Points, in no order, along strands that fork and pass close to each other.
Points whose rows are less than 69 apart are linked; no others are. Some points are linked to none.
Nezi: [  4  20 -26  -7 -12  -7  -9 -73 -31 -21 -53   9  42 -21  21 -49  15 -17
  -9  -6  26 -56   4]
Puvu: [-21   6  33  31   6  16   9  -3  20  -6  20   5 -17   4  -1  23 -13 -13
  -1   4  19   9 -20]
kevi: [-40  -3  20  20 -20  36   5  43   3  15  27   3 -15  20 -14 -34  15   0
   0  53  -9  46  23]
Roke: [-30  -5  38  13   6  31   8  22  30   8  34   7 -20   5  -9   1  -8  13
   6  30 -14  44   6]
kesi: [-52  -3  39  19  -2  41  10  28  31  11  34  12 -15   8 -19 -26   9  12
   4  48 -14  59  18]
sibem: [ -4 -24 -10   6 -27 -11 -16 -20  -3  -8 -26  11  25 -12  47 -26   2   0
   9  22   5 -55  -7]
pevo: [ 32   5  -8  -1  42   2 -35  14  20  -2  37  -4  -7 -30 -25  -8  20   7
  21   1 -43  34  19]
bop: [  7  28   7  20  44   4   2 -10  28 -12  32  -5 -10 -20 -43  24   0 -14
   9 -32  11  35  -8]
faloz: [-32   3  22  46 -32  28 -14  27 -29   3   0  -1 -12  15   7 -39  21 -20
 -14  53 -23  -1  13]
faz: [  4 -12  21 -23 -19  12  25  50 -15  30  12   6 -30  59 -15  32 -19  24
 -19   6 -17  36  29]
kigif: [  0 -13  27 -13 -13  25   7  50   4  30  26   9 -30  37 -13  10  -8  22
 -10  24 -22  48  30]
nizes: [ -7  21  -1   9   9  19 -15  26  -2   6  25  -7  -9  -2 -18 -43  46  -6
  13  35 -24  29  21]
muveb: [ 31  -7 -23 -16  15 -17 -22   0   4  -4   6 -17  12 -21   7 -12   9   0
  22  -2  -6  -6  -3]
roko: [  0  13  -1  22  40 -23 -31 -27  21 -40  21   3  -1 -47 -10  17   2 -17
  20 -25  31   2 -30]
piz: [  9  -6 -26 -35 -12 -13  35   8   8  16   0 -18   9  24   1  18 -10   2
   3 -24  34   7  -4]
Kade: [ 20  -8  -4 -15 -36  12  -3   2 -38  19 -25  -6  10  27  13 -25  -4  -8
  -8  20  -8 -16  25]
Medul: [ 40  15 -30   0  28 -20 -28 -42 -14 -26  -6 -13  17 -34 -10 -15  21 -22
   9 -23 -10 -25  -1]
dap: [ -1  17  16  12 -20  27  -1  46 -23  29  11  -3 -13  39 -34 -25  22 -11
  -9  30 -20  40  50]
malun: [ 41  -9 -27 -52  -6 -17  27 -15 -12  26 -46   0  24   7   4  19 -37  24
 -10 -46   1 -24   1]
vokib: [ 16  -4 -12  14  17 -41 -43 -48   2 -45 -24   7  26 -51  25   0   7  -8
  16 -22  11 -48 -16]
tora: [-32   9   2  14  25  -8  -8 -12  26 -30  33  -2  -2 -28  -1 -11  19 -12
  25  11  41  15 -27]
leso: [ 46  17   0  -2  19  13  -3  14  -6  22  15  -8 -14  15 -36  16   1  -5
  -2 -19 -34  22  23]
Nul: [ 45  16  -6  10  29   7 -28   5   1   4  21  -7  -8 -13 -27  -5  18  -9
   7  -8 -45  14  20]
guzo: [-38  26 -10  17  27 -17 -34 -10  -2 -48  24  -5  -7 -37  -3 -46  64 -13
  15  30  -5 -17 -15]
zini: [ 29  -2 -29 -27 -20  -2  -7 -31 -26   6 -39  -3  34  -5  24 -43   4   0
   1   6   0 -37  15]
zona: [-16  26  19  10  43  15  21  -2  46   0  41   1 -12 -13 -55  27  -5   2
   7 -28   8  63   1]
zad: [ 29  -3  16   6 -13   1   3 -27 -18   8 -38   7   6  13  20  29 -35  -5
 -21 -19 -10 -43  -3]
Kosi: [  5 -11 -25 -41  -2 -25  48   8   6  13 -13 -11   3  22  -2  51 -26  17
  -8 -50  29   3 -18]
bofa: [ 14 -40 -11 -36  -2 -21  11  27  16  18  -8   6  -1   2  25  37 -36  39
   6 -18  -5  -5 -18]
tup: [-56  16  21  37   0  21   8   1  18 -15  32   2 -10  -4  -9 -23  21 -20
   6  33  31  23 -14]
fozoz: [ -8  21  -2  17  19   8 -43  17  -6 -14  25   0 -13 -20  -6 -48  61   0
   6  41 -50   9  21]
ziko: [-26   4   5  43 -39  11 -15 -24 -42 -17 -33   1   8   2  31 -41  21 -31
 -23  35  -6 -47   0]
kip: [-33 -17   1 -20 -14   8  39  27  26  11  31 -11  -9  28   2  11  -9  10
   4  13  31  39   0]
Vifeg: [ 10  27   4  32  35  -4 -16 -26  16 -21  20   3 -10 -28 -27  27   0 -28
   8 -34  25  10 -23]
nim: [ 12  -4 -17 -12 -41  14 -17  -7 -56  12 -39  -6  17  14  19 -60  16 -10
 -14  34 -17 -24  30]
Zaf: [-34  -3  17  29 -22  30 -20  43 -13  10  17   6 -16  11   2 -45  30  -2
  -2  61 -29  24  19]
potu: [-11   9 -27  -4 -23  -8 -13 -41 -37 -17 -39  -2  29 -13  28 -63  34 -14
  -2  22   9 -53  -2]
lezev: [ 34  11   1 -18  15   6  24  25  -6  24  11 -10 -20  32 -38  40 -15   5
 -13 -31 -21  31  19]
paban: [-34  16   1  17  35 -12 -27 -11  18 -47  37  -4  -3 -40  -9 -32  44  -9
  26  27  14   7 -20]
Tov: [-13  -5  -3  20 -46  10  -4 -42 -36  -6 -53  10  29   3  38 -43  -3 -18
 -22  25   8 -59   7]
sitag: [  0 -14  -9  -7   6 -38   7 -18  17  -6 -29  20  10 -25  10  55 -40  12
   0 -62  41 -30 -47]
nom: [ 43  -9  -3  -4  22 -16 -21  -9   4  -1  -8  -9   1 -23   0  34 -23   4
   3 -31 -28 -13 -11]
kalen: [-51   7  11  55 -34  18 -10   5 -38 -12 -11  -6  -7   8  12 -46  29 -32
 -18  47  -1 -24  -5]
fil: [ 19  -9 -13  -2  13 -34 -12 -28  13 -11 -21   3  17 -32   7  30 -24   0
  10 -46  28 -30 -31]
zana: [ 22  -5 -14 -13  29 -10 -27  14  18  -9  29 -14   2 -27  -6 -14  17  10
  29  10 -18  21   2]
biv: [  0   4 -17  -8 -11   8 -12  19 -19   8   8 -16   0   5   0 -46  38 -10
  10  35  -9   8  14]
zonip: [-39  34  42  39  10  34  24   9  23   8  26   7 -16  20 -41   7   4 -18
  -6   7  12  42  14]
voru: [-22  21   6  -4  19   8  37   5  33   1  37 -14 -12  16 -38  28  -2  -5
   2 -27  36  58  -2]
sotu: [ 11   6   0 -26  27  10  26  31  23  20  32  -8 -21  18 -43  37 -11  22
  -5 -28 -21  65  15]
voda: [-12  -6  33  -6   9  26  17  32  27  19  32   9 -25  21 -17  21 -16  27
  -2  14 -22  54  12]
Bepur: [ 13  16  -8  14 -12  -4 -13 -62 -25 -20 -41   7  26 -15  21 -19   4 -26
 -11 -11  18 -52  -2]
bis: [ 41  -7 -32 -27   1 -12 -21 -19 -16   0 -18 -12  25 -17  13 -27  13  -1
  15  -1 -12 -23   8]
dotu: [ 25  -6   2   6  42 -15 -25   2  26 -13  20 -10  -6 -40 -13  29 -16   4
  16 -23 -21  16 -12]
ziv: [  5 -12  -8 -39  21 -16  42  35   7  11   5  -5 -20  15 -16  72 -29  35
 -19 -46 -13  31 -19]
gof: [-34  24  48  19   4  36  34  33  22  22  26  12 -17  39 -48  16  -5   5
 -12  10 -11  59  36]
kar: [ 18 -22  -5 -33  14 -14  16  30   9  16   1  -5 -15   2   1  50 -30  31
  -1 -32 -17  16 -17]
nupap: [ 18 -16   2 -29 -46   6  23  11 -37  30 -31   0   4  51   8   2 -27   4
 -19   7   2 -17  27]
Gunan: [ 45  -7  -1 -13   8 -10   1 -12 -11  11 -30   0   0  -2   3  43 -38   9
 -15 -43 -24 -26 -12]
Suzul: [ 12  -4  -5  13   1 -16 -27 -28   2 -22 -12   0  15 -26  30  -5   7  -9
  12   3   2 -39 -14]
zef: [-27  24 -16  16   8 -16 -29 -21 -24 -39   0  -9  -1 -26   9 -50  62 -21
   3  26  -5 -37 -12]
nifom: [ 30 -12 -21 -39 -32   3   7 -33 -21  21 -61  14  44   3  29 -38 -24  22
  -9  -2  -3 -42  29]
zube: [ -9  26  33  20  -1  31  11  37   3  26  21   4 -16  34 -42  -2   9  -8
  -6  17 -20  45  44]
Zel: [-39   0   6   1  15   5  13  -2  40 -19  41  -5  -4 -16  -9  -3   6  -3
  23  10  47  39 -21]
nabi: [-11 -38 -18 -23 -24 -26  34   4  24  16 -25  21  18  10  32  24 -37  31
   7 -22  35 -38 -27]
tud: [ -5 -23  -7   5 -43   1   5 -30 -13   5 -46  18  31   6  44 -28 -16   0
  -9  15  14 -63   4]
Zal: [ 16  -4  14  25   3   7 -39   3  -2  -9   7   1 -10 -13  24  -6  18  -2
   3  27 -44  -9  10]
bedid: [-12   6 -24  -2 -33   9 -22   6 -57   0 -24 -13   6   6  15 -72  45 -12
  -9  44 -23 -21  15]
nov: [-14 -21  15  12   7 -16  -2  -5  28 -10   4  13  -3 -17  26  38 -32   8
   8 -11  26 -19 -39]
Zifom: [ 21 -13   5 -37 -25  -1  30  30 -25  30 -10  -4 -12  56  -5  29 -24  16
 -20  -9  -8  10  20]
Noz: [-20 -22 -11  -8 -19 -23  31  -9  18   5 -14  17   9  11  23  31 -30   4
   2 -26  62 -26 -33]
zoza: [ 27 -11 -18   6  29 -46 -39 -29  11 -35 -17  -1  20 -55   4  21 -14  -7
  18 -43  12 -26 -24]
did: [  4   6  14   9 -43  23  -1  32 -48  25 -11 -11  -8  45 -18 -24   9 -15
 -15  32 -12  11  43]
dakap: [-51   3   3  12 -11  11  26   3  19  -8  30  -5  -7  10  -3 -11  11 -20
   6  22  58  27 -17]
simot: [ 39  -8 -25 -48 -19  -5  18 -32 -16  23 -58  10  40   6  13 -11 -34  23
  -8 -32   5 -34  17]
Mas: [-24 -16  26  15   1   2  21   4  23  -5  15  13 -17   8  13  41 -33   3
  -5  -5  25  -3 -31]
Vun: [  2 -31  13   5  -2  -9  -9   7  19   1   1   8  -4  -8  37  27 -29  13
   5   5  -6 -23 -22]
tak: [ -9  -4   6 -32  18   0  43  31  23  13  25  -9 -23  23 -23  55 -22  31
  -9 -27  -5  54  -4]
Bok: [ 33  22 -18  15  34  -7 -34 -19  -7 -24  17 -12   2 -29 -21 -19  37 -19
  11  -6 -32 -10  10]
kudor: [ 20   7   9  14 -22   3   0 -51 -24  -3 -48  10  18   5  20   5 -25 -18
 -21 -17  10 -49   0]
Katik: [-18  14 -27  -4 -13  -6 -27 -18 -43 -20 -21 -11   8 -14  19 -69  58 -12
  -2  36 -20 -40   2]
rase: [ 30 -10 -28 -53  -3 -22  45   4 -16  21 -33  -4   5  25  -7  49 -33  25
 -19 -56   0  -4  -8]
galov: [-31  25  39  41  23  23   5 -12  32 -12  33  11 -17 -11 -25  14   0 -16
   3  -1  21  31 -13]
luzi: [  7   6   1  22   3   3 -50   3 -15 -17   9  -2 -11 -19  17 -32  49  -2
   3  38 -56  -9  16]
bes: [ -9 -44 -19 -39 -15 -27  41  26  21  18 -10  13   4  19  27  43 -38  42
  -1 -23  18 -14 -26]
mev: [ -1   9 -12 -18   4  -6  36   4  12   7  17 -17  -7  21 -18  34  -8  -7
  -3 -32  37  29  -6]
muka: [ 15 -16  16  12  -4   4 -22   6   3   3   2   3  -8   0  28  10 -10   4
   0  18 -27 -13  -2]
Fadu: [-20 -20   1  -5   5 -27  17  -4  26  -8  -5  18  -3 -13  15  57 -38  12
   2 -41  49 -12 -49]

Follow the links from the first point to the second, and from the first to the third. Name the last point that the two ways share.
malun / Medul / Mas => Nul
nom / guzo / Zaf => Katik
luzi / Zaf / nabi => Fadu
paban / sibem / nom => Katik
Puvu / voda / ziv => Fadu
zonip / lezev / nizes => nov

A fork is a point with three links, a tip a point with one. Leave the first point through the second and follow the links. Name the first fork or tip that comes.
muveb / bis => roko
tup / dakap => Katik
bofa / kar => Nul
faz / kigif => Fadu
biv / nizes => nov

A fork is a point with three links. Follow the links from the first point to the second and name the forks in between, in order.
Mas / zini => nov > Fadu > Nul
bes / faloz => Fadu
kar / galov => Fadu > nov
rase / nov => Nul > Fadu
Suzul / nifom => Fadu > Nul
muveb / tak => Nul
guzo / Roke => Katik
malun / Vun => Nul > Fadu > nov
Puvu / kevi => nov > Fadu
